Points on a hilly landscape, in no order, each with its height.
A ball rolls from a point to the lowest of its 2 nearest points, and stops where none of them is lower. Distance is the straight distance between rows; heights are no part of it.
rus h=22.4: [  5   2   0  11  -3  13  18   0  -1   7  -2  -9   2  -5 -10  -2   7 -14
   1   5   7  -8  -8   5   5   8   5  -2 -28   6 -15   1   6   6  -9   9
  10  16   7 -32  -4]
kup h=56.9: [ 25  12  -3 -18  -8   0   8   8   6 -11  -8  10  10   5  10 -26  12  -5
 -20   0  -8  -1 -14  21 -23 -24  10  -6   4  22  18   1   1  13  30 -15
 -12  14  -4   9   2]
vato h=43.2: [-12  -4  -2   3   6   3   4  -9   7  -1  -4   3 -10   7  -8   6  12 -14
   4  24   3  19  -8   6   8 -21  -2   0 -32   9  -2  -1  -2   2   0   3
   0   2  -4  24 -11]
vebe h=20.2: [-19  -5  -2  15  20   5   1 -13  -8  -4   4 -36   5 -11   2  -8  -5   6
 -16 -10   0 -20  19  -9   6  17  -4  22  29 -23  14  22  -2  -1 -13  -9
  16  -9  -2 -14 -10]
Boto h=46.4: [-18 -13  13   9  -5  14  11  -6   8  -2   3 -14 -13  15 -13   8  14 -17
  -1  30  15   9   4   0  11 -14   1   3 -26   4  -2  -4   2  15  -9   8
  10 -12   3  19  -6]
kofir h=43.7: [ 15   8   2  -5   1  -4  13  -2  -5  10 -21  29 -10   5   6  13 -16   8
  17   7 -12  24 -13  -4  17  -7   8 -23 -14   7   0   6  -3 -18   6   7
 -14   1 -13  -9  -4]
mos h=46.5: [-20 -17   4   7  21   3   0 -11  10 -16  12 -30 -12   4   0  12  11   9
  -6  24  16  -3   1   1   7   5 -17  -8 -10   0 -11  13  16   9 -11  -4
   6  -2  15  -9 -21]
vid h=31.1: [ 22  13  10  -1 -10   1  -6  11  -6  11  -4  27   2  -4  13 -17   4  -2
  12 -10  -9   0   0   5  -8  -7   1  -7   2  12  11   1 -12   1  -9  14
  -3  -5   8   8  17]
meb h=53.1: [ 13  -6 -14  19 -15   4 -17  11  -7  10  -9  18   8   1  15  -2 -21 -20
  14  10  -5  -1  -7   0  19   2   3  -7  -1 -14   6   3 -23  12 -21  14
 -14   3 -12 -16   8]
Fozo h=50.9: [ -6   6  -7   9  20  -9 -17   4   5  11  23  11  13  -6  18   4 -21   2
   0  11   6   4   5 -15  -5  -1  -2 -10  11  -2  21  10  -4   1   2   3
  -5   6  -1 -12  -9]
digek h=45.3: [ 14   1  25   4   8   4  28   0 -14  26  11   3 -23  -4   5   6  10  10
  10 -16 -17   6  25  -5  -6   8  -8  -4  14   3  -4 -16  -1 -19 -19  20
  14 -10   7   6  24]
Gub h=56.5: [ 12  17  12  -3 -25   6  10  -1 -20   9   6   8   0   8   5 -22  22   6
 -21 -14  -7  -3  23   9 -32 -11   1   5  10  15  17 -15 -16   0   4  -4
   4  12  -7  19   7]
Lagit h=40.2: [  9  10   6  -3  -1  -2  12  12   3   7  -4   2 -16  -7  -5  -8  14   5
   6 -10   0   6  16   5 -15  -4 -10   7   6   7  -4 -18   0 -20   8   3
  15  -4  14  20  16]
gegov h=48.2: [-26 -17  15   3  -4  11   2 -10  14  -9  16 -33 -11  11 -11  15   9  -2
  -6  22  14 -13   6  -3   5   0   1   3 -15  -6 -12   7  14  24 -17   8
  10 -10  11 -14 -15]
Lusid h=56.2: [ -9 -12  -4  -2 -11  -6 -10 -10   9   3  -8 -24  -5 -11  -4  -1  -1  11
  18 -24  -1  -7  13 -15   3  15   5  21  27 -15 -21  -7  11   2   8  -2
  -1 -28  -2   1  16]
gegav h=49.0: [-11  -5  10 -18 -12   6 -11 -12   7  -5  12 -21  17 -25 -18   0  -3   6
  -3  -7  15 -10  10  -8  -8  25  20   8  19 -10 -32  -1  11  12   0 -15
   5   4  -1 -32  -4]
gamem h=43.1: [ -1   4   0 -11  16 -31 -14   0   2  -3  28   8  16   5  12   1  -2  32
 -12  -1  -7   6  -1   4 -15  -8 -14 -12  24  17  21   1   7   7  16  -2
 -24  20   6   1 -10]
fen h=64.6: [ -4  18  -1 -23 -16  -5   2  17   3  -1  -4  27   6   8   6  10  -9   6
  -8   6 -19  23  -7  -8   3  -4   1   9  -4   6   1  -7 -20 -15  17  -6
 -13  -8  -1  19   0]
mefot h=30.2: [-15  -1  -9   1   3   9   4 -10  -3 -11   8  -9  13  -7  -9  13   4  -7
 -17   6  10   2  -4   3   4   3   2   6  -8  -7 -10 -17   7  -6   8 -20
   7  20  -7  -5 -27]
zegu h=33.8: [ -6  -3   9  -6   1  -6   5   2   4   1 -14   5 -29  14 -16   4   3  -1
  26  16 -15  19  -2  -2  17  -6 -12   0 -32  11  -5   5  -2  -9 -12  17
  -1 -19   9  20  17]
morep h=27.3: [ 18   4   4  -7 -12  18  21  -1   2  -7 -10 -15  17 -26 -20 -10  13  -1
  -2 -10   9  -7 -19  18   6  12  10  -7  -5  -1 -32 -10  26  -1  13 -10
   2  13  12 -13   7]
Fas h=53.6: [ -1   7  -5   6   4 -23 -22   7   4  10  34  14  20   7  15   2 -24  20
 -12  10  -9   7   3 -12   0  -9   0 -13  15   3  30   8 -20   5  11   2
 -27   4  -9  -6  -7]
Kiso h=10.2: [-12   2   6  13  17   4  16  -4  -9   8   6   8 -19  11   0  18  10 -14
   0  18  -1   4  12   4  -2  -8   0   0 -22   5  11  -4 -11 -12 -14   3
  14  13  -4  -2 -13]
bos h=61.9: [-17  -1  -5  -5   8  -1  -8  -6  -7 -11   2  -2   4   0  -8  23  -1   4
  -3   1 -13  17  -2  -2  11   3 -16  12  16  -9 -18 -20   9 -20   3  -6
   0  -3   9  13  -2]
zofu h=46.1: [ 12   2  -9  -2   5   8   8   2   0   1 -21  26  -5   2   9   5  -9  -6
   6   0 -14  11 -19   9  11 -16  11 -22 -12   6  -2   1  -4 -12   9  -2
  -4   9 -18   2  -1]
goka h=49.5: [ 17   6 -11   1 -26   0 -11  12   2  -3  -5  11  19  -4   6 -25  -5 -15
  -6   2  12 -11 -10   4 -17  -4  11   3   7   2   7   9 -13  21  13 -14
  -9   2  -7  -2   0]
Foti h=42.9: [-10  -3  -7  -5  -8  -3 -14   9  16  -8 -13  -6  -9   2  -5   0   8 -13
  13   3  18 -11   0  -7  -7  -2  -5  16 -21   2 -16   9  -1   7  -4  -1
  -6  -6  -3   7   3]
teg h=57.0: [  0  -5 -11   7  -1  -4 -25   5   8   0  17  -2  28 -22   6   5 -22  -3
   2   3  16  -8   2 -14   5   5   9  -4  17 -15  -2  -3  -1  22   0  -4
 -16   0 -22 -16  -8]
dig h=56.8: [  4   5 -12   4 -10 -20 -17  10   0   7  20  11  24   8  10  -5 -15   5
 -18   6  -7   3  -1   4 -10 -19  11  -5  18   0  26  -2 -24  19  22  -4
 -27  12 -24   3  -9]
fesiv h=53.4: [ 15   8  -1  -9 -29  -7  -5   3   4  -6   6  -6  28  -5  -7 -34   2  -1
 -12   0  12  -6  -5   3 -24   2  16   6   4  11  -2  13 -10  26  19 -16
  -8  11  -5 -17  -2]
Rogi h=40.9: [  4   6  11  -8   7  -3  15  -7  -8   2 -18  21 -19  11 -10  26  -5  13
  19  16 -15  33  -6  -3  13   1  -3 -13 -19   6  -5   5   2 -21  -6  10
 -10  -7  -1  -2  -8]
vagep h=47.1: [-10  -1  -7  15  36 -13  -1  -5   8  11  10  -5  -7   0  21   5 -26  10
  18   8 -14   2   2 -18  10  10 -12  -9  17  -8  19  28   3  -6 -19  10
   2  -7  13 -24  -3]
betid h=51.5: [ -6   3   4  -4 -21   9  -5  -1  13   2   6 -12  23 -17 -11  -4  -7  -7
   5  -3  13 -17   5  -7  -5  18  16   1   1  -6 -27  10   6  18  -6  -2
  -6  11  -5 -47  -7]
nasi h=40.5: [ 23  -5  -7   3 -12  24  -8   1 -12  -9  -8  22  10  -5   7 -10  -6 -22
 -10 -20  -8 -15 -25   4  13  -6  10 -10   4  -6   5 -13  -3   6  -1  -8
   3   0  -9   4  11]
Rog h=23.9: [ 13 -16   6   5   0  26  27 -11 -17  -6 -20  -2 -12  11 -26  -7  14  -9
  -8   0  -7  -3 -16  26  20  -5   5 -24 -33   4  -5 -15  14   8  -5   7
  25  -2  -1   2   0]
Kosil h=41.0: [ 10   5  -6   3 -29 -13 -21  21  -1   2   3  15   3  10  13 -25  -6 -10
   6   9  -7  -3   5   3 -20  -2  -2  11  18  -3  17  14 -29  13  -1  11
 -17 -11   3   5  20]
lem h=29.4: [ 17   8  -1   5   4   5   7  10   3  10 -14  11  -4 -12   2 -12   6 -14
  11   0  15   0  -7   5  -6   5   4  -2 -19  12   0   2   5   3  -5   9
   8   8  13 -11   7]
Lif h=58.3: [ -2  10  15   4 -12   0   6  -2 -22  16  17   7  -4   1   8  -8   8   2
 -12 -13  -5  -2  26   3 -24  -8   3  12  13   5  11 -13 -15  -9  -3   4
   8  11 -11  12   8]
Sos h=36.3: [ 11 -11 -13   6 -23  32   1  -7 -14 -13 -15   4   9   3 -10  -5  -6 -25
 -12 -16  -3 -21 -20   7  16   1   6  -4 -13  -7  -5 -15   7   8 -10  -6
  12   6 -15  -5   3]
Zab h=55.2: [ -3  -9  -9  -3   7  -4 -21   4  18  -6   1  -7   9 -13   5  15 -16   3
  15   4  17 -12   1 -15   6  12   0   2   5 -13 -13   0  18  22  -7   4
 -13  -4 -11 -21  -6]
sani h=30.9: [ -5  -9  -9  -5 -24  26   8  -7  -1 -19 -10 -14  14   0 -19   1   3 -14
 -11  -3   2 -12 -21  12  16  -3   7   1 -22  -4 -24 -11  10   9   3 -16
   3  11 -18  -2 -11]
fuf h=63.7: [-10  10   2 -11   2  -3  -1   6  -1   2   4  15   3  -1   0  16  -6   6
   5   3 -18  24  -3  -6  11   3  -4   5   2   1  -6 -12  -4 -22   7   0
  -4  -4   2   9  -1]
mufi h=37.7: [  0  -1  15 -11 -10  -3  13  -7 -10   0 -22  13 -24  19 -21  12  -4  10
  21  18 -19  29  -5   0  24  -3  -8  -9 -32   7   0   1   3  -7 -14  16
  -4 -19  -1  10   3]
gide h=51.4: [ -1   6   3  -3   0 -13  -2   1  -1  16  21 -11 -11  -3   9   0  -7  19
  13 -19 -25   4   0 -14   7  15   3  28  15  -8  17  12  -3  -7   8   0
  -7 -26  19   3  15]
gogut h=34.7: [  6 -12   2   3  11  -2   6   4  10  -2 -14 -20 -21 -12 -10   6  19   5
  16  -1  14  -3   4   3   0  12 -12  10  -8   0 -25 -11  24  -1  -2  12
   6 -12  18   1  18]
bese h=24.0: [-19 -10  -8  -1 -10  12   4 -14  -3 -18   3 -14  14   0 -14  21   7  -4
  -8  10  11   2 -12   6  15  -3   3   3 -12  -6 -19 -19  17  17   0 -11
   1   8 -14   4 -24]
som h=24.4: [-21  -7   0   5  23   1   0   2  -5 -10   6 -34  11 -11   0 -13 -11  14
 -28  -2  12  -9  15  -4   5  11 -10   8  33 -14  12  26  -5  -6   0 -20
  14  15  -5  -7 -23]
kap h=44.5: [ -9  -4  -5  13  33  -2   2  -4   7  -1  10 -15 -12  -6  10  10  -1  -2
   1  13  13  -5   2  -9  -1  13 -12  -1  -3   1   2   8  14   0 -14   6
  12   3  17 -23  -9]
Vaso h=53.5: [ -3  -8   2 -11 -14   5 -24   9  18  -1  -1 -10   6 -13  -4   1 -13  -4
   9  -1  20 -18  11 -12 -10  18  14  10  -2 -12 -18  14   2  24  -9  -3
  -5  -3  -9 -31  -1]
tobi h=62.1: [  4  15  16  -5 -14  -5  10  11  -6   9   9  24  13  20  24   1   0   5
  -9   0 -17  16   4   0 -15 -15   8  -2   3  11  16   3 -25  -8   9   2
 -18   4 -16   8  -1]
Bas h=50.8: [ 13 -13 -10  14  -5  10  -3  -4 -12   4 -23  20  -4  17   9   5 -17 -21
  10   3 -13  -1 -16   6  24 -12   6 -17 -17  -3   9   1  -8  10 -18  13
   1   6 -17 -13   3]
vori h=53.8: [ 22  13  -7  -5  -1  10  13  14  12  -3 -13  10   1   6  12 -18   5  -8
 -12   0   3   0 -20  17 -20 -16  14 -14 -16  17  11  10  -3  -2  24  -8
   3  17   5  -2  -2]
rez h=60.4: [-29 -16  -8   1  -1   0  -5 -12  -2 -17   1 -22  -9   9 -12  23   6   4
   2   0  -4   1   6  -1  13  -1 -18  17   8 -13 -21 -20  10  -8  -1  -3
   5 -13   1  17  -4]
gazan h=63.4: [  2  16  30  -6  -2  -8  21   4 -17  12  20  18   8  21  24  12   7   8
  -6  -2 -13  20  11 -12 -13  -1   2  -4   3  16  11   5 -18 -20  -1   6
 -12  -4 -11   6   0]
guvor h=33.7: [ -8  10   7   3  11  -6  -2  -2   5  -4  28 -21  19 -12  -2 -14  -4   9
 -28   8  16  -7   7  -5  -7  11  -5  -9  17   0   9  16   3  -7   7 -14
   6  25  18 -21 -22]
rovu h=27.7: [ -8   4  -7  -1  -3 -11 -10   9  10   0  -4  11 -15  16   0   4  -9 -10
  19  14 -11  10  -6 -10   7  -3 -11  10 -27   5  -1  11 -15  -7  -4  11
  -9  -9   4   9   8]
mobo h=35.9: [  0   8  -5  -4  -5 -13  -3  15  13   4  -4   0 -11   1  -1  -8   7   0
  11  -5  -3   2   6  -4 -12  -3 -10  20   5   5  -5   0  -3 -14   8   6
   2 -16  18  16  19]
kadap h=18.2: [-13  -6 -10   3  -5  -1   3  -8 -18 -10 -13   5   9   9 -12  24  -5   5
  11   4 -12  18 -17  11  28  -6  -3   0  -9  -5 -22 -28  16   9 -11  14
   3  -6  -9   9  -4]
doma h=50.1: [ 26  12  -8  -7 -32  -2 -19  -7 -10  -7  -8  22  11   5   0 -23  10  -8
 -10 -16 -12 -18 -12   8  -9 -12   6  -5  17   5  10 -10 -14  15   9  -5
 -15 -14   1  16  16]
Peg h=44.2: [-10 -16  -2   6   9   4   2  -8  -6  -2   5 -28  -2 -11   2  12  -2   4
   2 -11  12 -11   8 -10   3  19  -3  15  26 -18 -15 -13  27  13 -15   3
  11 -11   6 -17   2]
ril h=14.2: [-18   2  -3  21   9  -4  -5 -15 -19  11  22 -20  -4  -6   5  -4  -7   1
 -12 -14 -11 -16  24 -10  -7   9   6  24  23 -22  26  18  -9  -6  -7   0
  15  -8  -9  -3  10]
Tezi h=24.5: [ 28  11  11  -3   5   9   9   5  -4   6 -26  32 -10   5   8 -13  18  -8
   8 -17  -7  -3  -5   9  -4  -5   7 -26 -15   8  16   2  -9 -16  -6  11
   2  -9  11   4  15]
nozal h=29.6: [ 18  14  13  -4  14   1  22   7  -3  11 -27  27 -15  -6   0  -6  17   3
  19  -5  -3  13   4  13  -2  -4   3 -22 -17  10   1   1  -2 -21  -3  11
   1  -8   8   2  10]
nitop h=49.1: [ -2  -3  -4   4  34 -17 -12  -4  -1  15  24   0  11 -10  22  -4 -16  26
  -3   5   3   5   6 -13   0   4 -16 -22  25   7  15  18  10   2  -5  -1
  -4  14  12 -13  -5]
fogor h=16.9: [-17 -11 -10   3   8   1  -5 -15  -3 -17  -4 -11  10   4  -3  27   3   6
   2  14  11   9 -13   5  17  -2  -2  -8  -9  -4 -21 -15  26  18  -8   3
  -2   1  -3   6 -16]
Dobu h=37.6: [-30   4  -7  -3  14 -16 -20   4  11 -19   6 -12  16  10  -2  -3 -13   2
 -25   4   9  -9   9  -8 -14  -4  -7  15  18 -10  24  23 -17 -13  14 -14
   0  -2  -6   9 -18]
Zibe h=54.1: [ 14  17   1 -14 -29   0   0  -2 -12  -1  -6  20   8  13   4 -23  16   1
 -14 -16 -21  -1   9   9 -22 -19  -1   1  12  15  16 -15 -15   3  12  -4
  -9  -3  -6  22   8]
Kug h=34.0: [  7   4   0   8   2   4   0  12  -2  16   2  11  -4  -6   8  -8   0 -15
  12  -1   7  -5   8  -5 -10   3  -1  11  -3   6   5   0  -5   1 -15  12
   9   3   4  -3  13]
Lika h=57.7: [-15 -18  -7  -6 -18   1 -12  -8  14  -4 -18 -24 -20   0 -10   7   0   4
  18 -14   6 -18  17  -8   3   8  -3  18   4 -11 -25 -11  12   7  -7   1
   2 -22  -9   4  15]
bel h=66.6: [ 13  14  -6 -19 -20   1   1  16   4  -8 -10  30   5  -2   5   8 -19   7
   0   6 -19  25 -22  -5  23   2   5  -3  -8   1   2  -9 -20  -8  13 -12
 -17 -11  -7  14   4]
roto h=45.9: [-20  -7   3  -9   1  -6 -14   0  25 -11   0 -22 -19   4  -8   4  12   0
   0   4  22 -17   7  -7 -10   0  -1  20 -16  -4 -11  15   0   7   3  -9
  -1  -9   2   5  -7]
Zat h=45.4: [ 11   1 -10   5 -20 -15 -24  20   4  -2   5   4  13   4   9 -22  -8 -12
   3  11  14  -9   5  -2 -28  -1   8  13  13  -5  13  20 -23  23   3   5
 -13  -6  -6  -4   4]
Migid h=38.6: [  7   5  -2  -3   8   7  14   1   2  -2 -22  11 -15   1 -13  -1  24  -7
   3   7   3   5  -6  20   2 -12  -3  -7 -35  10  -3  -5  -7 -12   6  -1
   5   1   3  21  -3]
Sosib h=38.1: [ -7  10   1   9   5  -2  -3   2  11   3  21 -13   8  -1   0  -1  -6  -8
 -11  13  18  -9   4 -10 -12  13   2   0 -10   1   4  15  -4  -5   3  -2
   5  20  12 -30 -20]
kub h=50.7: [ -2 -15   0   3  14  16  22 -17 -15  -4 -16   6 -20  16 -14  11  -4  -3
  -3  15  -7  19 -20  19  14 -27  11 -30 -22   6  -5  -3  13  -2   7  -1
   7  11 -24   9 -15]
logi h=6.0: [-14   4   1  12   7  -8 -12   2 -16  13  30  -2  -1   4  12  -2 -16   0
  -6  -7 -15  -8  17  -9 -15   1   7  20  21 -15  26  22 -15  -6  -9   9
  -1  -4  -7  -1  11]
vifi h=43.8: [-30  -9  -3  -8  16 -10 -24  -8  24 -15  -6 -27  -4   9  -3   7   4   8
   2  -4   8 -20   5 -10  -1  -1  -5  16   3 -18   4  31  -8  -1   2 -14
  -8 -14  -4   7 -20]
Biget h=61.2: [  9   3  10   2  20   9  24  -5 -14  14   7   8   1 -16   3  15  11   0
  -9   0   2  14   0   8  -3   0   8 -11   6   1  -5 -19   8 -12  -1  -3
  13  19   2  -5 -12]
gem h=21.4: [-17   5  -8   6   5 -13 -12  11   7   6  13  13 -11  20   7  13 -19 -10
  11  13 -11   3   4 -10  -4  -3  -4  16 -11  -6  11  20 -24 -13  -6   6
  -5  -2  -2   2   2]
dogi h=62.5: [ 25   4  17  -5  24   4  25  -9 -16  11   9   4   4 -18   4  10  15  13
  -9 -11  -1  18  -9  16  -7  -1  18 -25   7   8  -6  -8  16  -5  13 -10
   3  28   0   2 -11]
kabu h=49.2: [ -4   4  -3   9  16 -12   2  -2   8  13  12 -12 -13   3  13  10  -9  12
  26 -11 -24   3  -2 -18  21  22   0  20   9 -13  17  18  -2  -9  -8   4
  -3 -27  23 -11   8]
guge h=40.8: [ -5  -2   0 -15 -33   7  -5  -6  10 -10 -13 -12   6 -13 -18 -13   7  -4
  -3  -9  20 -14  10  -5 -12  18   8  10  -3   1 -31  -9   2   5   4 -19
   7  -3   0  -8   8]
tol h=15.7: [ -1   0  -5  12   8  14  17  -2 -10  14  -4   7  -7   4  -1  13  -1 -18
   0  10  -1   3  -1   3   2  -3   8  -3 -22   2   7  -7  -3   3 -17   6
  14  17  -7 -15 -11]
Sazak h=46.3: [ -8 -12   4  -3  -2   7   1 -13 -11  -7  12 -26   6 -20 -13   4   4   4
  -9  -7  14  -4   8  -9  -3  23   1  14  26 -14 -24 -19  22   6  -2 -10
  15   3   7 -16  -3]
vete h=48.5: [-21 -18   8   9  -5   2   8  -7  -2  -3   7 -18  -7  16  -7  15   4  -6
   4  21  11  -4   2  -2  14  -3  -1   3 -16  -2  -6 -11  16  24 -24  16
  15 -11   0   5  -4]
poror h=15.4: [-18   9   2  10   9  -3  -1   7  -1  14  20  10 -11  20  13  11 -10  -7
   2   5 -14  -1  18  -6 -16  -2   1  18   4  -7  19  16 -22 -25  -8   5
   3  -3  -1   4   8]
kor h=38.9: [  4  -9   3   4  23 -13   0   2  15   0 -12 -14 -19  -4   1   7   8  -3
  30   7  14  -3  -1  -4   3  10  -7   6 -15   2 -13   5  22   5 -13  23
   1 -10  15  -8  14]
sezo h=36.0: [-16   3   6   2  -1   8   8 -12 -18  -5  24  -8  12 -16 -10   2   5  -3
 -33   1   6   1  12   1  -4   7   3  10  17 -10  -1 -19   1 -15  11 -25
  18  21   2  -4 -19]
Nemub h=60.0: [ -3  14   3 -11 -16 -13  -4  11  -3   2  13  19  19  21  13  -2  -6   4
 -21   7 -22  12   6   6 -19 -21   4   5  13   9  27   2 -26   4  19   0
 -26   9 -15   7  -5]
ratul h=8.8: [  1  -7   0   0 -10   7  13  -3 -20  -5 -26  15  -1  15 -16  11  -4   6
  15  -1 -22  16 -13  13  32  -5  -4 -14 -17  -2  -9 -26  11   5 -17  19
   9 -12  -6   9   6]
gozoz h=28.4: [-20  -2   0   1  22  -5  -1  10  11 -17   4 -27  11  -1  -1 -10  -9  14
 -31   8  20  -3  11  -1  -1   9 -18  -1  21  -5  10  27  -4 -13  13 -26
   9  25  11  -3 -26]
zeko h=39.2: [ -2  -7 -13   5 -27   8 -18   3   1  -5 -19   4   1   8  -8  -6   2 -20
   8  -3   6 -15   5  -7   4   3 -13  13 -16  -5  -7  -2  -9   5 -19   6
  -2  -9  -5  13  12]
nup h=47.4: [ 18   2  31  -5  13   3  32   3 -22  21  -1  17  -6  -8  -1   4  21  16
  13 -15 -10  22  16   4   0   6  -4 -24   6   4 -14 -12   7 -14 -13  18
   1  -7   3   4  13]
met h=41.6: [ -9 -10  -5  11  17  -5   1 -12   4   0  -4 -31 -12  -3   4  17  11  10
  17 -11  -2  -7   5  -4  15  13 -12  19  21 -16 -12  -5  20  -5  -3   3
   5 -22  23  -3   6]
rukid h=43.3: [ 18   6  18   7  -7   5  23   2  -6  19   5   1 -25  -8  -1  -8  11   5
  -1 -17  -8  -7  33   1 -19   1 -12  -2  15   4   1 -17  -9 -19  -1  15
  17  -2   7  21  20]
zipe h=46.8: [  4   6  10  -3  25 -18  -3  -5  -6  11  30   4   7  -7  20   0   5  24
 -11  -1   5   5   6   4 -14   1  -7 -16  20  18  19   2  11  -1   4  -3
  -3  25  11  -3 -11]
Dav h=51.2: [ 29   4  -4  -1   4  18   3   7   4 -10 -14  19  -4  -3   7 -18  -5  -9
 -10 -11   2  -9 -28  16  -6  -7  15 -25 -13   9   5   8   4  -2  13  -4
   6   5   4  -2   8]
sitof h=35.3: [  1   9  -6  -3 -18 -14 -13  20  14   3  -5   6  -5  12   6 -16  -9 -10
  12   2  -2  -5   6  -9 -16  -4  -7  20   2   0   6  14 -18  -3   6   8
  -6 -15   9  10  23]
redaz h=34.6: [ 16   8  11   0  12  13  31   3  -2   7 -22  17 -23  -1 -10  -4  28  -5
   0  -3   4  -1   9  20  -5  -5  -3 -17 -29   8   1  -7 -10 -20   5   1
  17   4   7  12   0]
daliv h=45.8: [-11  -4  -2  11  30  -6   4  -6  -1  10  12  -2  -8  -6  13  13 -12  -2
   8   8  -4   2   6 -12   3   9  -9  -2  15  -5   7   2  13  -3 -20  15
   9  -2  11 -19  -4]
nugos h=30.1: [  9  -9   1  10 -16  28  13  -7  -5   4 -14  -5  -8  13 -22  -8  23 -22
  -6   3   0 -12  -6  12  11  -2  -2  -9 -40   4   3  -6  -4   3 -15   5
  16   6   7   5   3]
figeg h=18.6: [  5 -14  -5   2  -2  19  10 -10 -14 -14 -28   5  -4  13 -18   0   9  -7
   2  -5 -11   1 -22  23  26 -11  -1 -18 -26  -1  -6 -21  14   9  -8   6
  12  -7  -9  15   3]
zorib h=59.8: [ -6   5   8   6   3  10  13  -2 -17  13  13  12  -1  -9   4   8   7  -7
  -9  -6  -5   7  15   0  -5  -3   4   7  10  -3   2 -22  -3 -16  -6  -1
  12  10  -8   4   0]
kuz h=54.2: [ -3  -5   2  -5  -4 -21 -19  -6   2   6  15 -17   4  -9   2  -8  -4  21
  14 -24  -9  -2  -1 -16   2   9   2  25  31 -10  -7   8   4   5  12  -2
 -10 -25   4   3  16]
Sali h=41.1: [-29  -1 -10 -10  14 -19 -27   6  23 -22  -1 -12  12  12  -2   6 -16   6
  -8   3   2  -9  -1 -16   4  -4 -11  11  11 -13   8  30 -18 -11  13 -10
 -13 -15  -6  11 -17]
tibot h=59.0: [-21 -16  -8  -5 -19   2  -9  -8   7 -10 -13 -22 -10  10 -14  11   6   1
  10  -6   3  -4   7  -3  12  -1 -12  14  -3  -6 -28 -22  12   6  -4   5
   0 -18  -9  20   4]
baz h=42.0: [  2  -6  -3   3  35 -16  -9   0  20   0   0 -15 -15 -10  12   7   3   7
  21  11  19  -3  -3  -9  -4  13  -6   0  -7   4  -8  16  25  -2  -2  11
  -4  -7  23 -14  -1]
Mig h=38.5: [  3 -12   0   7  10  -9   9  -5  14   7 -12 -28 -29  -4  -5  12  17   9
  24 -13   0  -7  10  -1   8   6 -14  15   3  -6 -17  -7  14 -11   4  12
  10 -20  23  10  20]
Tob h=48.3: [ 22   1  -1  -8  15  11  13   3  -4  -3 -18  22  -4 -12   4  -5  -3   3
   4 -13  -6  10 -19  17   4  -8  14 -26  -2   6  -5  -1   8 -11  13  -4
   1   5  -9   7   6]
bogog h=38.2: [-12   2  -4  -7  17 -25 -18   4   8  -7  18  -3  23   2   6  -6 -14  28
 -19  -1   0   9   3  -1  -4  -5 -15  -7  38   7  22  14   2  -5  16 -10
 -15  14  13  11 -10]
zas h=58.6: [ -3  -6  -7  -3   9 -15 -32   2  13  -9  18  -9  31 -18   2   2 -20  18
  -5   4  19  -8   4 -16   4   7   2  -6  31 -15   3   6   1  14   8 -12
 -15  -3 -13  -6 -11]
Lepuf h=27.4: [ 15   1   1  -9  -5  -4  -4   7   9   0 -13  -6  -2 -23  -6 -15  12   6
  18 -17  14  -2   3  -3  -6  10  -7   9   7   3 -23 -13  22   2   0   5
   1 -10  14  12  23]
maso h=35.5: [ 16   5  -1  -8 -27  18   4  -4   6 -12 -16  -3  16 -16 -12 -19  11 -10
  -5 -15  13 -19 -15   3  -1  11  14  -2  -8   4 -18  -2  10   5   6 -15
   1   2   4 -12   8]
Zasir h=48.6: [  2 -15 -12  10   4  16   3  -9  -6   2 -14  15 -14  20   1   4 -16 -17
  -1  10  -7   6 -21   7  13 -24   9 -18 -28   6   5   8  -5   5   1  -3
   3  16 -29   3 -11]
pivep h=60.1: [  9  13   2 -11   1 -11   9   5   3   1  11  10  12  -1   7  -9  10   7
 -13  -2   2   9  -3  11 -23 -13  10  -2   7  17  16  -9   4   2  22 -11
  -5  20  -2  10  -9]
nud h=57.5: [ 21   8  -3 -11 -15 -14   1  -1  -5  -8  17  -5  17   0  -6 -26   6   6
 -17  -4  -3  -6  -8  15 -26  -7   9   3   2  22  13   0   0  24  25 -15
 -13  34 -10 -21  -6]
ziz h=35.1: [ -1 -10 -11   8 -29  22  -9 -10  -6   2 -17   1  -5  19 -15  -7  12 -27
  -5   3   3 -17  -1   3   5  -4  -9   3 -30   1   5  -5 -14   1 -17   0
   8  -1  -1  26   1]
dulu h=33.5: [-24   0  -9  -4  23 -11 -16   6   9 -13  11  -5  20   0   6  -5 -18  12
 -23   4   7   2   7  -4   0   0 -17   0  30  -3  19  14  -5 -14  10 -17
   0  14   3  14 -20]
Sab h=45.2: [ 33   5  -7   0 -19   4 -16   2   1 -16  -6  20   9  -9  11 -17  -3 -14
  -8 -14  -9 -23 -30  13   5 -11  13 -19  10   0   7  -8  -8  14   9  -7
 -15  -8  -3   9  18]
papib h=46.0: [ 24   6   3   3  -8  -3   6   4  -7  17 -10  29  -8   3  16   9 -29   7
  15  10 -11  20 -10 -13  22   0  11 -25  -5   2  10   7 -15  -5  -3   3
 -19  -2 -17 -23   5]
ded h=15.3: [ 23   3   5  -4   0   6   8   4   1   3  -1  -7   8 -32 -11 -13  14   4
   7  -9  20   2 -10   8  -4  15   5  -3  -1   6 -21 -12  28   6   3  -4
   5  10  14  -3  10]

For each start below, name the point where the ball stops.
pivep: kofir
Lika: gogut
Sosib: logi
Zab: gogut
Biget: fogor
Foti: ratul
Rogi: logi
dig: dulu
nud: sitof
vete: Tezi
gegov: gogut

For each start below, name every point that the ball comes to, in order.
tobi: Nemub dig Fas Fozo nitop zipe gamem bogog dulu
Sab: nasi Sos sani bese fogor
bel: fuf bos rez tibot Lika Lusid kuz gide kabu vagep daliv kap baz kor gogut
roto: Foti zeko ziz nugos Rog figeg ratul
fen: fuf bos rez tibot Lika Lusid kuz gide kabu vagep daliv kap baz kor gogut
